A landscape with many peaks, sampled at points; each row gives a point and its height.
From any point a climber takes the steepest step (rise divided by distance) to one of its 2 nearest points. It stops when none of these is higher. Distance is the straight distance between rows; heights are no part of it.
q236: [ 11  29 -13  19  -7 -11  23  46   6 -22  16  11 -19   9  45  22 -16  -9
  13  20 -31  10   1  13  33  -3 -33 -34 -38]  (h 381)
q8: [-51 -12  39  -1  25  -2   8 -22 -11  -5  17   3  38  -1 -15 -15  -9  30
  16 -15  -1  -1  19  -5   4  -2  -7  45  30]  (h 656)
q177: [-21  26 -18  11 -17 -16   9   3  28  13 -28  20  -7 -14  13 -37 -23   7
   4   6  35   6 -23  40  15  23  -8  15 -20]  (h 503)
q433: [ 12  -1   0  10   7  49   3 -14 -20  12  41  -8  -2  26  -6  10  15   0
   0 -21  26  29   7 -20  -2 -14 -22 -11  -6]  (h 660)
q604: [-16  24  23 -12 -35   3 -46 -25  17  45 -20   2   9  25   2 -25  -2  26
 -26  -5  19  -5 -22   5  14   8   4 -10 -34]  (h 495)
q732: [-35  -5  27  -7  56 -20   6 -13   8  -3   4  -7  29 -12  11 -11 -23  19
   2  -3 -41 -28  29   2   4  15   4  19  10]  (h 751)
q723: [ -3  49  14  29 -49 -12 -18 -25  48  35 -13  14   7  36  19  -9 -10  12
 -21  15  31  13 -23   2  29  18 -25 -28 -36]  (h 465)
q263: [ 14  16  -8  26  40  14   8  42   6 -31  36 -11 -13  18  21  12 -18 -13
  16   6 -13   5  -6 -22  14  10 -30 -45  -9]  (h 422)
q455: [-15 -25  -8 -24   4 -16   5  15   3 -13   4  16 -36 -52  21   3  -7  -3
  12  -3 -46 -36  15  26 -14 -15  12  16  39]  (h 290)
q943: [-33  -6  32 -34  30 -20   9  -6 -30  -5 -14 -23  33  12 -30  -8  -9   8
  -1 -21 -23 -23   6 -13  -3 -19   9  27  20]  (h 681)
q712: [-31   1  -4 -17  16 -16  23  11  11  -1   4  20  -8 -45  39  -8 -27  -1
  13  -9 -29 -31  24  33  -3  -2   4  22  36]  (h 311)
q271: [-33 -15   2  -3  30 -15  18 -14  21   4  -2   6  -6 -43  27  -6  -5  14
  23  -8  -6 -13  37   9  13  29   3  29  36]  (h 334)
q722: [-32  14  25 -39  28 -41  21   4 -11   8  -8 -10  33  -1  -3 -16   2   5
   3 -25 -11 -17  13  13 -13 -14 -11  27  16]  (h 717)
q48: [  2  18   5  -8   6 -23  -3  25  -6  17  -4  -6  28  22  18   6  -7   3
   3  19  13   2  -9  -7  37  -7  -6 -28 -46]  (h 830)
q511: [ 16  -3 -27  19 -31  16  -3 -39  30  41 -43  34 -29 -17 -13 -31  18   9
  -2 -19  47  10   8   4   1  17  26  34  27]  (h 553)
q796: [ 52 -27 -21  10 -18  26 -14  -6 -23  -7  14  -3 -20  12 -39  15  33 -13
 -16  -5  -6  18  -1 -28 -21  -8  10 -14 -14]  (h 316)
q420: [-35  11  13  -3  48 -42   7  -1  18  -7 -16   7  45  -6  11 -28 -20  20
   3  -4  -6 -32  17  18   6  18  -2  30  -4]  (h 781)
q839: [  0  43  12  17 -36 -25 -10 -12  23  25 -20  -3  29  17   2   1 -15   6
 -13  25  15  12 -19  11  19  10  -6 -23 -53]  (h 452)
q837: [ 11 -17  10 -15 -41  15 -21 -15   0  35 -10  19 -25  10   1  -4  18   4
  -6   1  34   9  -5   4   4  -4  14   6  16]  (h 616)
q802: [ 31   1   7   1 -58  14 -31 -17  -5  27 -17   4 -27  18 -24  24   9  -4
 -15  15   2   8 -17  -8  -7  -4  16 -24 -25]  (h 272)
q830: [  0  41   2  -3 -17 -34 -13  14  25  21 -30  22  36  38  25 -29  -8   0
  -9  -8  54  -6 -18  12  45   8 -17   4 -26]  (h 838)
q437: [-22   0  27  -3  13 -11   2  -3 -16  12  30  25  34  17  -1 -18  -8  23
  20 -13  42   9  13   8  36   2 -26  29   0]  (h 772)
q414: [  7   3   2   5 -36   6 -13 -32  37  10 -29  16 -18  -6   2 -10  -3   1
 -27  13  48  17  -7   7  23  15 -15  -2 -13]  (h 498)
q466: [  1  21   6  -3 -26  16   5 -11   6   1 -24 -15 -12   2   5  21 -13 -22
 -22  10   5   9 -13  20 -31  -2  -5  -7   1]  (h 508)
q416: [ 12 -29 -14   5  38  23 -11   9 -12 -20  28 -13 -24 -15  -7  24  25   2
  24 -12 -28  -2  27 -23 -25   6  10   3  24]  (h 154)
q727: [  0 -26  10  -8  -4  10 -12  -6 -36  -3  14  -9   6  10 -19   6  -4  -3
  -4   2  -7   0   0  -9   2  10  13   5 -20]  (h 270)
q80: [ -6 -27   3 -37  30   5   1  19  -9  -4  24  -4 -24 -27  -1  -2  -6  -1
  16  -8 -49 -22  25   9  -6 -14  -6   8  42]  (h 264)
q944: [  6  -3 -27  26 -22   5   4 -20  30   6 -26  29 -25 -20   7 -19  -3   2
   0  16  39  19  -8  29  16  27   2  13  -4]  (h 519)
q953: [ 35 -18 -29   0 -10  10 -12  -8  -9 -27 -27  -7 -13  -6 -19  31  32 -11
 -25   2 -31   4  18   2 -44 -10  26  31  29]  (h 593)
q757: [-21  10 -11   8  12 -44   7  27  33 -13   1  35 -17 -41  33 -25 -36   9
  16   9 -15 -33   3  37  18  22 -12   3 -13]  (h 49)
q674: [ -8  10  11   8  65   8   6  38 -11 -14  33 -24   7   3 -18  -9 -20  -5
  32 -31 -19 -21   1 -35 -18   7  -3 -25  23]  (h 520)
q104: [ 15 -29 -39  -5 -49 -12 -16 -11   6   5 -42  19 -30 -12 -29   8  35  12
 -12  11  -6  -7   7  20 -19   0  48  44  18]  (h 459)
q605: [  9 -20 -34  21  -8   0   7 -28  21  -2 -30  22 -12 -35  -1  -9  12   6
  -5   9  15  12  23  15   3  31  23  33   3]  (h 542)
q216: [ 15 -18   0   4 -46   9 -21 -51  23  39 -21  30 -32  -4 -14 -19  36  16
 -17 -12  34   7   3  -2  -8  11  18  19  17]  (h 582)
q687: [ 50  -7 -34  17   9  34  -2  38 -24 -27  23   3 -34  10   6  13  20 -12
  18  -3 -23  30   1 -16   0   1   5 -31  -7]  (h 188)
q893: [-44 -12  12  16  17   1  22 -41   4  12   1  15  29 -25  -9 -34  -6  31
  24 -17  14  11  23   5  26  22   5  51  40]  (h 689)
q212: [-34 -34  -3  18   7   8  18 -44   9 -16 -30  23   5 -24 -12 -20   5  24
  12 -11   5   4  31 -11  16  11  37  59  51]  (h 652)
q587: [  8 -22 -13   4 -29 -13   4  15   9 -22  -3  23 -26 -24   5  10   7  -5
   0  23   4   4  11  12 -11  14   1  12 -12]  (h 782)
q144: [  0 -43 -12   9   9  -2   0 -29  -9 -26 -10   7   1  -5 -32  32  42  17
  -8  -8 -16  -8  44 -32 -23 -20  36  54  43]  (h 176)
q348: [  6 -13  -1  19  13 -18   2  18  32 -14  18  12 -29 -34  22  19 -12  -1
  18  28 -48 -17  19   8 -15  24   1 -16  -7]  (h 86)
q549: [ 12 -15  19  21 -32  24 -17 -61   5  45  30  29  -4  12  -7  -1  28  18
 -11 -13  51   2   6 -22  13 -10   7   7  -4]  (h 592)
q747: [ 23  44  25   9  -5  10 -21   2  -6  18   7 -15  32  64  -7 -15   1  -9
 -19 -26  20   4 -39 -32   3 -14 -17 -43 -33]  (h 321)
q930: [-31   5  45  -2 -16   7  -1 -42  -2  15   1  -9  29  23  -5  -9   1   4
 -19 -22  29   0  -9 -17 -15  -5  -1  24  18]  (h 813)
q535: [ 27  16  -2   7 -41  19   2  19  -4  -3  -6   4 -31  25  24  23  11 -10
   0  16   0  34 -16  -1  29 -12 -16 -36 -31]  (h 816)
q361: [ -9 -14   7  -4   1   7  -2  -6   6  14  15   0   8   5   7  -1   3   8
  -9  20  36  10   2  -9  20 -11 -15  -7 -11]  (h 440)
q760: [-14  15  12  11  46 -45   0  13  14  -8  17   3  57  18  25 -14 -11   5
   6   2  -4 -23   9   6   4  21 -18   4 -22]  (h 805)
q345: [  6  15  -1  -3 -17  -9  16  28 -10 -13  13  18 -11  -4  26   2 -25 -19
   2  14 -23   6 -15  42 -14  -5 -17 -13 -13]  (h 844)
q279: [-18  12  20 -26  39 -40 -13  28   2 -13   7   0   4 -20  31 -12 -24   1
  16 -14 -54 -45  -4  32  -7   5  -4   3   2]  (h 531)
q4: [-19  28  19  -2 -15 -18  14 -18  22  27 -22 -16  37  15  -5 -11  -9  -3
 -36   6   7  -2 -10  -2 -24  -4  -4  -4 -14]  (h 556)
q103: [-24 -25  14  17  19   5   3 -29   1   3  38   0  32 -15  20   5   6  14
  24   0  22   6  18 -17  29  15  -2  18  21]  (h 388)
q369: [-20  -2  17  -5  52   4  20  12 -17  -8  15 -28   9   0 -30   8 -12  -2
  16 -13  -9 -19   3 -32 -26 -17  -2  -9  26]  (h 559)
q694: [ -4  26  -1  -2   7 -44  -1  42  21 -30   7  29  -4 -20  50 -10 -37  -4
   9  11 -21 -24 -17  43  30  -8 -32 -17 -17]  (h 41)
q786: [ 19 -23 -36  -5 -18   4  -4  23  -9 -30 -12  -2 -28 -19 -20  36   8 -13
  -4   9 -53 -22  18   6 -43  -9  32  20  22]  (h 632)
q824: [ -8  -8  -9 -15 -20 -10   4  16 -18 -25 -20 -18 -22 -18 -29  27 -18 -13
   2  13 -55 -25  -5  16 -28   0  21   4  -5]  (h 670)
q718: [-17  10  33  -9  38  -3   3   5 -35  12  41   3  38  19 -17   4  -6  15
  30 -25  15   8  16   0   7 -10 -35  15  11]  (h 742)
q688: [ 14  48   6 -11   7   1  -4  25  -2   8  -8 -30  24  35 -17 -13  -6 -16
 -15 -20   7   7 -31 -11 -22 -16 -23 -38 -27]  (h 333)
q367: [ -7  10  12  30 -45  12 -16 -34  33  22   3  22   0  20  14  -5  -3   4
 -27   4  55   8 -12 -13  18  16  -9  -4 -21]  (h 479)
q115: [-33   3  36  11 -31   8  -1 -58   3  18 -15 -14   8  18 -16   0   6  12
 -27 -10   9  -6 -20 -14 -29  -2  23  13  -5]  (h 853)
q829: [-20  23  20  -3 -12 -11   0  -8   6  32  -2  27  19  23   9 -31 -12   7
   7 -24  66   6  -2  15  30  12 -18  32  13]  (h 796)
q782: [ 13 -12 -12  -5  16  21   6  13 -34  -5  -1 -35  -2  10 -60  -5 -15 -11
   0  -3 -25 -12 -24 -27 -17  -7  26 -23  13]  (h 95)
q149: [  0 -14  18  22  30  29   6 -22 -15 -16  34 -26  30   7 -29  -1  -7  -6
  -4  -2  12  -1 -20 -39  -9 -18  -2 -17   3]  (h 578)
q87: [ 17  26  -2 -15  28 -14  14  32 -23  -4  16   2   5  14  42  12 -24 -24
  11 -11 -10  -8   1  15  35   1 -22 -21 -18]  (h 767)
q463: [ -5   0  17   5  17  27  19 -12 -23  24  42   3  17  15 -16  14  -2   4
  14 -14  20  20  22  -5 -10 -16 -25  10  23]  (h 703)
q413: [ 22 -24 -27  -9  28  26  -9  36 -28 -21  26  -9 -42 -10 -24   8   4  -9
  26 -21 -49 -18  11  -9 -23   2  16  -5  31]  (h 183)
q303: [-17   2   9 -25  13 -20  28  10 -20  12  12  -8  -1  -9   5   0  -4  -6
   6  -8 -10  -7   5  14 -26  -6  -8   5   7]  (h 677)
q861: [ 35  14  -2  -8 -20  37  -1   6 -17  18   7 -13 -30  27 -25  -4   8 -21
 -18 -26   8  20 -12 -29 -13 -12 -12 -37 -14]  (h 281)
q114: [ -5  -3  -1  20  21  -8  -4  17  30 -23  27  16 -15  -9  44  11 -26   0
  10  22 -23  -9  15  18  11  34 -19  -7  -9]  (h 71)
q591: [ 16  43 -13  -1  64  10   3  46 -19 -10  21 -18  32  38  -2 -32  -9   1
  18 -31 -13   3 -14   6  -2  -9 -23 -32  -5]  (h 768)
q841: [-20   7  11  22   8 -13  -6 -32   9  -5   0 -19  46   0  12   1 -13   7
 -11  19  13   1 -17   0  17  25   2  -3 -30]  (h 225)
q231: [ 17 -14   2   2  16   2   2  48 -10 -28  34  12 -31   2  18  11 -12 -14
  18   3 -25  -5   7 -11   3   9 -16 -23 -13]  (h 450)
q527: [-12  15  13 -42 -29  -7 -16   9 -14  34 -12 -20  -7  15 -10  -8   6   1
 -11  -8  -5  -4 -24  11 -13 -11   3  -8 -20]  (h 547)
q151: [-12  -5 -16  18 -32   1  15 -48  29  25 -59  15 -32 -21 -32 -41   9  12
  -7 -15  22   3 -13   3  -5  22  34  34  13]  (h 527)
q620: [-31   5 -10  -1  19 -13  20 -19  14  22 -20  12  17 -22  -4 -54 -14  20
  13 -13  31   3   2  21  30  22  -3  35  10]  (h 722)
q62: [ 24 -24  -5 -20 -22  15 -12   7 -18  12   9  21 -25   6  18  13  26  -4
  10   1  29  20  13  -1  21 -12   3   8  13]  (h 649)
q877: [ 15 -32 -40   6 -16 -27 -19   2  13 -26 -36  24 -26 -35 -16  14  38  19
   0  21 -21 -13  15  20 -20   2  41  45  22]  (h 439)
q946: [ 19 -14 -12  24   7  12  -3  -3  15 -21   8 -10  -1 -11  31  40  12 -18
   7  25   9  18   6 -13   0  12  -2 -12  16]  (h 679)
q477: [ 14   3  -1 -20  38  -7  10  20 -10 -12   0 -19  -9 -20  -4   6 -29 -19
   6   9 -41 -20  -9   9  -8 -14  -8 -30  10]  (h 653)
q554: [ 17 -18   4  16 -13  38 -10 -46 -12  23  40   4  -1  13 -15  13  35   7
 -14 -15  30  15   7 -25  -7 -18  -2  -1 -16]  (h 622)
q528: [  4 -10  -2  -1 -21  10   7 -33   6 -19 -36 -12 -15 -12 -15  25   4 -14
 -30  14 -16   9   5   4 -29  -2  14  14   9]  (h 545)
q249: [ -3  26  -3 -18  43  16   6  24 -34   6  17 -32  35  21 -23 -25  -9  -4
   4 -36 -21   1   1  -9 -17  -4 -10 -11  -4]  (h 727)
q878: [-31  11  20  22 -18 -11  -5 -57  22  12 -15 -11  32   2   6 -26   1  14
 -15  -1  32   4 -33   4  10  23   8  12 -17]  (h 211)
q701: [-21 -17   4 -14 -12   7   8 -24  17  13 -31  15 -12 -23 -10 -27   1  10
   2  -2  44   4   6  12  13  -4   6  37  46]  (h 753)
q484: [ 18   4 -15   7  43  30  -5  39 -17 -22   9 -25 -10   4 -26 -11 -19  -4
  16   0  -4   2 -24 -29  12  -6   2 -56   1]  (h 490)
q908: [-18  20  -5  11 -20 -34  19  19  35 -11   1   0  10 -17  24   2 -16  -7
  -2  28   0   7  -3  11   1  21 -27 -11 -19]  (h 803)
q510: [ 38 -10 -21  -1 -25   5 -21  21 -18 -25 -12  -3 -35 -14 -21  40  11 -13
  16  27 -25   4  -9  10  -9  -7  15 -19 -12]  (h 743)
q770: [-15  -1 -10 -42 -25 -26  10  15  -5   5 -16   3 -12 -36  -1 -18 -14  -8
 -16   5 -25 -19  -9  36  -3 -17  -1   7  -3]  (h 551)
q610: [-10  38   5 -32   5 -48   3  18  -6  12 -22   9  26   2  23 -10  -6  -6
   2 -22  17 -24 -13  45  -5 -12 -11  13 -11]  (h 704)
q262: [-13 -50   6   6 -14  15  -6 -43  -9 -15  -3 -10  19 -10 -28   7  19   7
 -17  11  -8 -11   4 -34   1 -14  40  27  19]  (h 226)
q818: [ 21  37 -12  27   7   4  17  42   8 -34  13 -12 -13  13   6  18 -22 -17
  10  21 -23  21 -12  -9  13  -3 -36 -55 -33]  (h 399)
q821: [-14 -17  16  -7  38  19  20  -7 -21   4   9 -15   9  -7 -17  22  -6   0
  18  -8 -18  -6  28 -19 -12 -18  11  14  49]  (h 602)
q281: [ 52 -29 -32   1   0  -2 -24   9  -2 -19  -7  28  -9 -18  11  23  28  -4
  -8  13  -4   7  41   5   1   2  18  24  11]  (h 544)
q743: [  0  34   8   9   4 -19   1  15   3  -8  10 -31  51  26   0  -7  -3 -14
 -12   1  -6   7 -22 -19 -11   8 -21 -27 -43]  (h 352)
q570: [-34  -8  -3   1 -24 -12  19 -11  20  21 -29   3   2 -21  -1 -21   1  16
  -3  27   6   4 -10  11 -11   8  27  14   8]  (h 601)
q227: [ -1 -29 -16  11  -8  19   5 -33  -2  23  -7  22   6  -8 -17  13  18  18
  -8   3  20   4  42   0 -10  -7  33  43  24]  (h 607)
q999: [ 18  11  -9  11  34  23  10  17 -19   1  27 -27  -1  23 -12 -12   6   2
  11 -10  10  22 -27 -36  23 -15 -15 -57 -24]  (h 453)
q916: [-12 -27  17  -2  30   1  -3   4  -6  -1  38  -9  12  -3  11   0   6  10
  20  15  13   6   1 -24  20  -7 -15 -12   8]  (h 415)
q100: [-15  30  30 -16 -16  15 -36 -19  -7  47  -4 -12  14  43  -2  -8   2  14
 -20 -23  15  -9 -21  -1 -16  -9   0  -7 -16]  (h 516)
q434: [-21 -22   1  10  21  -4   6  13  16 -17   9   1 -21 -22   2  18 -14   8
   6  15 -49 -26  30  -4 -34  15  15   6   1]  (h 103)
q803: [ 11  10   4 -21  27  -2   7   8 -16   7 -12 -25   7   6 -25  -5 -22 -10
  -9  15 -16  -6 -22  15 -15 -23  -6 -26  -8]  (h 612)
q793: [ -8  -4  18  -2  41  -6   4  32  -7 -14  38  -4 -11  -3  14  11 -18 -12
  25 -20 -28 -23  22 -19 -13  20 -10  -4   2]  (h 482)
q229: [-12  29  26 -10  -6 -15 -10   5   2  19  -2   4  38  40  21  -4  -6  -6
  -6 -17  51  -3 -11   2  14   0 -18   8  -4]  (h 819)
q547: [  5  15  -5   8 -10  13   1  17   0 -11   9 -24   2   7 -12  14  -8 -11
  -6  15  -5  19 -11 -17  -8   1 -18 -36 -42]  (h 374)
q533: [ -6 -44 -11   7  16  17   4  -1  -7 -39  -1 -12 -11   0 -38  23  12   2
  -7   4 -43 -18  26 -37 -37 -14  32  26  37]  (h 150)
q133: [ 12 -23  -8  16 -13  19 -17 -18  15  -7   6  -5  -5  -7  14  29  39  -1
  -4  18  37  20  -1 -17 -10  -7   6   2  13]  (h 721)
q26: [ -7  -6  11  18 -52  13 -19 -53  22  11 -25  -9   2  -9  -5  10  16   2
 -23   9  16   7 -13 -15  -6  13  27   4  -5]  (h 806)
q44: [-18  30  -4  -1  18 -37  16  22  17  -5   3  -3  34  -3  27  -7 -25  -4
  -5  13 -21 -13   1  26 -11  14 -19  -2 -20]  (h 829)
q985: [-27   7  19  -7 -30  10 -30 -41  19  56 -20  15  -8  11  -7 -40   4  30
 -13 -19  41  -8 -15   0  13   9  12  13   0]  (h 473)
q398: [-37 -15  30  -4 -20  24  -3 -48   8  17 -12   5   8   1 -17  -9   7  19
 -13 -15  38   3   6  -9   5 -11  10  39  34]  (h 771)
q199: [ 14  25  15   9 -14   5  11  24 -10  -3   7   3 -16  49  27  14  -3 -15
   0   6  24  22 -32  -7  24 -15 -30 -34 -20]  (h 846)
q331: [ 11  12  -9  -8 -20 -13 -11  33 -14 -31  -8  -6 -28 -37  -8  35 -26 -22
  19  17 -48 -19  -7  23  -8  -7   5 -22 -17]  (h 702)
q659: [-11 -26  -6 -29  -8   9  -3 -13   7   1 -20  -1 -18 -30   8   4  16   4
  -3   1  15   6  18  13   4  -7   6  28  36]  (h 795)
q646: [-30 -18   1  22 -37   3  14 -65  31  20 -28  10  -4 -17 -25 -36  20  23
 -22 -13  22   4  -4 -21  -5  12  28  34   6]  (h 499)
q117: [-44  -3 -11   1  -1 -31  24   4  23  -7 -31  10 -15 -42   5 -15 -14  16
  10  21 -28 -17  -1  30 -13   9  22  20   6]  (h 574)
q354: [ 29 -22 -12  16  -3  41  -9 -12   4 -12   7 -21   9  -3  -7  19  34 -14
 -10   5   8  23   3 -40 -28 -19  14  -3  34]  (h 671)
q375: [ 10  36  12  -9 -17 -37  -7  25   8  11 -16  12  27  43  33 -19   4   5
  -8   8  21   9 -26  13  47  -9 -25 -18 -40]  (h 852)
q21: [ -1 -10  -3 -41  33  24  -3  30 -31   3  22 -21 -13  -9 -15  -5  -5  -5
  17 -21 -20  -4  14  -4   2 -21 -15  -8  23]  (h 233)
q653: [ -1  29   1  24  28   5  -1   2  -1  -4  38 -35  62  33   1 -10  -1  -8
  -9 -12  11   3 -24 -35   5  -5 -21 -31 -29]  (h 339)
q327: [  6 -33  -9 -26 -23  14 -17 -20 -22  12 -13 -21 -28   6 -35  20  29   3
  -6   2  -7  -2  -8  -2 -18 -14  26  13  16]  (h 472)
q438: [-22 -31  16 -15 -14  12  -6 -32 -25   1  -8 -17  17  13 -40  -5  -8   7
 -24  -2  -9 -16  -3 -12   0  -2  24  28  -4]  (h 248)
q247: [-12 -25  12  12  35  -7  13 -28   8  -7  25   2   0 -25  23  19   8   5
  26  -3  -3  -2  35  -7   5  26  -4  19  38]  (h 360)
q615: [ 15   4 -20  13 -34 -20   7  26   6 -29   5  36 -35 -35  28  15 -12  -9
  15  24 -24   2   0  44   0   2  -8 -10 -19]  (h 814)
q706: [ 13 -37 -27   2  18  31   7   6 -21 -26  10 -27 -17   2 -64  -1  15  -2
   0 -10 -36  -8   1 -36 -31 -12  23   1  45]  (h 124)
q458: [ 10  -6 -13 -37 -31   4  -8   7 -26  18 -11 -19 -39   1 -26  17   8 -13
  -7  -5 -15  -7 -15  14 -18 -16  10  -7  -6]  (h 511)
q662: [ 37  16 -12  -6 -34   7  -2  29 -18 -18 -10   5 -46  -2   7  34   2 -20
  13  10 -13  16 -20  19  10 -23 -10 -35 -24]  (h 783)
q2: [ 24   7 -18 -16   5  49   2  29 -32  -6  14 -19 -26  17 -26 -13  -1 -20
   0 -33   3  20  -7 -15  -6  -8  -7 -26  10]  (h 249)
q164: [ 52 -20 -22  20 -13  30 -10  11  -5 -20  16  14 -17  19  23  17  34  -8
  -8  15   2  42  10 -14  13  -8  -9 -14  -5]  (h 163)
q259: [ 17  42  -3 -23  23 -50  -3  35   2  -7  -9  12  48  33  39  -7  10 -15
   5 -22  13 -20  -5  37  14 -16 -33   0 -17]  (h 724)
q349: [-31  22  -7  18  16 -39  10   2  30   4  -6  10  23   2  25 -29 -13  14
  10  14  39  -2 -19  30  23  27 -20  11  -7]  (h 489)
q19: [  8  32  20 -15 -50  -8 -15   6  19  39 -10   4 -19  28   4  -7   7   6
 -20   4   7  12 -19  -8   3 -11 -24 -37 -42]  (h 240)
q805: [ 34  -4 -35  -1 -54   2 -26 -13  17  23 -37  31 -37 -17  -5   8  31   4
 -15  10  16  15  11  26  -8   1  26  15  -1]  (h 484)
q536: [ -7  24  12 -17  51 -14  -2   5 -14   6  12 -29  69  25   4 -17  10   3
   6 -28 -15  -4   6   0 -12  -5 -15   2  -4]  (h 688)
q379: [ 13  -2   3 -11  17  -9  18  11 -12  -1  24  15  -7   2  37  10 -14 -19
  10  -3  14   4  20   8  34   6 -28  -2   8]  (h 734)
q812: [-38 -10   6  -2   4  -7  28 -11   5   6  -5 -16   9 -11  -1   3   2   5
  -5   8 -11  -2  12  -6 -26   2  10  12   6]  (h 638)
q23: [ 12 -14  -8  20  48  47  -4   6 -22 -22  31 -24  -3  -1 -36   0   1   2
  23 -13  16   4 -12 -43   0 -14   6 -30  20]  (h 536)
q668: [  6   1  22   9 -22  19 -15 -17   7  23  14   8   3  33  -4  -2  -1   7
 -25   9  39   7 -15 -21  14 -20 -14 -20 -28]  (h 461)
q621: [-20 -24  10   1  10  30  10 -38 -20  25  14  -6  22  -5 -31  25  12  19
   6  -6   5   4  32 -21  -3 -27  19  27  33]  (h 650)
q995: [ 19 -53  -2  10  -8  12 -13 -26 -17  -8  24   2  13 -10 -32  18  47   6
  -1  -4   9   0  19 -38 -11 -19  27  30  28]  (h 202)
q131: [-32  16  10 -10   8 -50  10  14  13 -19 -28   4  11 -31  19 -18 -28   4
   9  10 -43 -35 -15  41 -11   5  13  11   3]  (h 554)
q814: [ 44  -8 -22  17   9  13 -30  28   1 -46  -2  -4 -32 -25   0  43   8 -17
  17  11 -47  -1  14  -4 -18  13  15 -16   1]  (h 697)
q539: [-15  -3 -26  12  12 -18  10  11  33  -1  14  23 -20 -37  46  -9 -14   9
  19  16  -9  -4  18  27  23  33  -8   3  -2]  (h 59)
q872: [-14  -9   6  16  13 -25  17  -3  15  -4   6  25   1  -8  22 -17 -17   2
  19  16  42  -1  -6  17  22  24 -11  14  14]  (h 476)
q794: [ 30  -6 -25  22  -6  23   5  11 -11 -18  14 -19 -14  -4 -36  18  13 -14
  -4   3  -9  20  -1 -37 -23   3   1 -35 -31]  (h 346)
q188: [ 26  53 -19  -1  57  -8   8  59 -13 -24   7 -12   5  15   1 -23 -21 -11
  17 -28 -30 -11 -25  12  -1 -13 -25 -52 -17]  (h 736)
q663: [ 41  -4 -37  -5  27  37   9  44 -30 -19  20   0 -43  -1 -18  -3   2 -15
  18 -22 -17   8  -2  -4  -7 -12  -2 -33  15]  (h 217)
q857: [-17   6  -3 -31 -29 -14   2   9   0  32 -19   5  -9 -14   9 -17  -4   4
  -3  11  10  -3 -15  30   5  -8  11   2  -4]  (h 575)
q43: [  8 -31  -2   8  34   9 -15   1  22 -24  11   0 -30 -28   7  26  12   2
   9  -7 -59 -22  45 -13 -27  17  21  18  23]  (h 125)
q804: [-53  -9  -4  -2  -2 -11  37 -25   8 -14 -48   8  -7 -22   3 -19  -7  12
   2 -10 -11  -4  18   0   4   9  39  46  37]  (h 620)
q599: [-46   9   7 -21  23 -26  26 -13  14  11 -25   3  28 -15   1 -45 -12  22
  -8  -8  -2  -8  13  25   4  -3  -4  35  21]  (h 752)
q464: [ 21 -37 -31   9   9   1  -2 -13   5  -9  -5  30  -5 -29  -7   9  21  11
 -11   7   0  -1  54   7  -7  12  21  44  19]  (h 573)
q184: [-12 -52  11   6   6  -7  -1 -26  -1 -27 -15   4  -2 -22 -10  -1   5  10
   2  21 -22 -13  10  -9   5  18  36  30  30]  (h 203)
q159: [ -8  15  19 -17  19 -14   7  -6  -4  21 -19 -11  34  21 -14 -14 -19   3
 -21  11   1 -10 -12  17 -20 -22  -7   0  -7]  (h 581)
q842: [ -7   4  -6   8 -51  -9   7  17  22  -1  -3  12 -10  -5   6   7   0  -4
  -9  24  17  20   1  -1  -8  13 -11  -6 -31]  (h 776)
q156: [  7  -3   0  35  -6  11  -3  -8   3 -20  25 -14  16  13  25  35  -1 -17
   5  18  24  14 -13 -28  13  15  -5 -19 -12]  (h 648)
q863: [  3   5 -19  14  -7  -3  20  21   3   0  14  22 -12  18  52   1  -4   8
   3  20  -2  22  10  13  56  12 -21 -11 -33]  (h 364)
q363: [ 23  44   0 -14  17 -40   3  53 -16  -9  -2   5  30  28  31   0  -6 -16
  10  -9 -15 -14 -14  20  17 -18 -22 -26 -36]  (h 741)
q256: [  8  31   8  -9 -29 -21  14  29   0   1   1  18  -2  23  40  -9 -11 -13
  -5  11   9  14 -25  26  25 -10 -28 -19 -20]  (h 873)
q486: [ 14  21  20   0 -69  -3 -36 -19  25  36 -26  12 -29  11  -5   8   1   4
 -16  15  15   7 -15 -10  18   4  -2 -35 -34]  (h 255)
q180: [-14  21  37  -1   2  12  -7  -9 -15  11  17 -24  50  36   0  -4  -4 -11
  -7 -24  35  -2 -19 -27  -7 -11  -9   4  11]  (h 789)
q731: [-13 -21 -13  31 -28  20 -16 -44  37  -3 -20   3   2 -22   7   6  32  19
 -11  14  41  16   1 -12  -1   6  24  24  13]  (h 765)
q678: [-11  -9  11  -8  -2 -13 -13  22 -19 -15  -4  -5   7  -3  -1   9 -22   0
  10  21 -16 -15  -9   7   4  15  16  -3 -23]  (h 251)
q531: [ 16 -17   8  13   4  37  12 -30  -7  -6   3 -28  11   5 -33   7   4 -20
 -20  -2   0   9 -10 -39 -29 -18  11 -12  22]  (h 621)
q439: [ 24 -21   5   2 -37  18 -15 -13 -23   3  11   2 -15  22 -21   8  12  -5
 -16   4   1  17 -12  -7  -6   6   8  -8 -37]  (h 289)
q619: [ 18  32   6   1  39  -1  10  24 -27  -3  28  -7  29  52  20 -10  -9  -9
   5 -18   2  13  -7   3  22  -4 -34 -18 -20]  (h 801)
q625: [ 23 -22 -19 -30  -3  14  -5  12 -12  -9  -6  -4 -27 -27  12  20  15 -19
   3   5 -15   0  11  13  -9 -15   8   0  31]  (h 735)
q765: [ 27 -11 -12 -21  10  18   7   9 -21   7  18   1 -16  -5  30  19  10 -19
  12  -7   2  17  22   4  15  -4  -9  -7  19]  (h 693)
q585: [ 22  30  -4 -10  31 -14   3  42  -6 -26  13 -13 -14 -15  13  -2 -28 -21
  16  -3 -48 -12 -23  15   6 -10 -26 -51 -16]  (h 698)
q305: [ 28  46   4 -14 -27  18  -9  17 -10  17 -12 -18 -29  28 -29  -4  -6 -18
 -15 -19  -8  15 -33  -8 -12 -15 -18 -54 -34]  (h 309)
q204: [-18  11  11   0  -9 -32 -11  -1  -5  -1 -25  -1  24  -2  -1  -9 -18   8
   3  13  11 -11 -19  21  14  27  13   8 -39]  (h 238)
q459: [ 54 -10 -29   1 -25   4 -26 -14  11  -6 -30  12 -13 -16  10  26  37 -10
 -21  17   6  25  18  11  -6  -3  14  10   6]  (h 513)

For each start below, name the point where the climber stops.
q236 => q621
q539 => q743
q528 => q256

Call two points neighbours if one is among the 2 nearest of the other. Go from one point of each pair to the other, from neighbour to neighbour, staying as high as possible. Name the lowest point that can't be avoided.
q659, q420 => q701
q44, q229 => q842
q229, q115 => q180
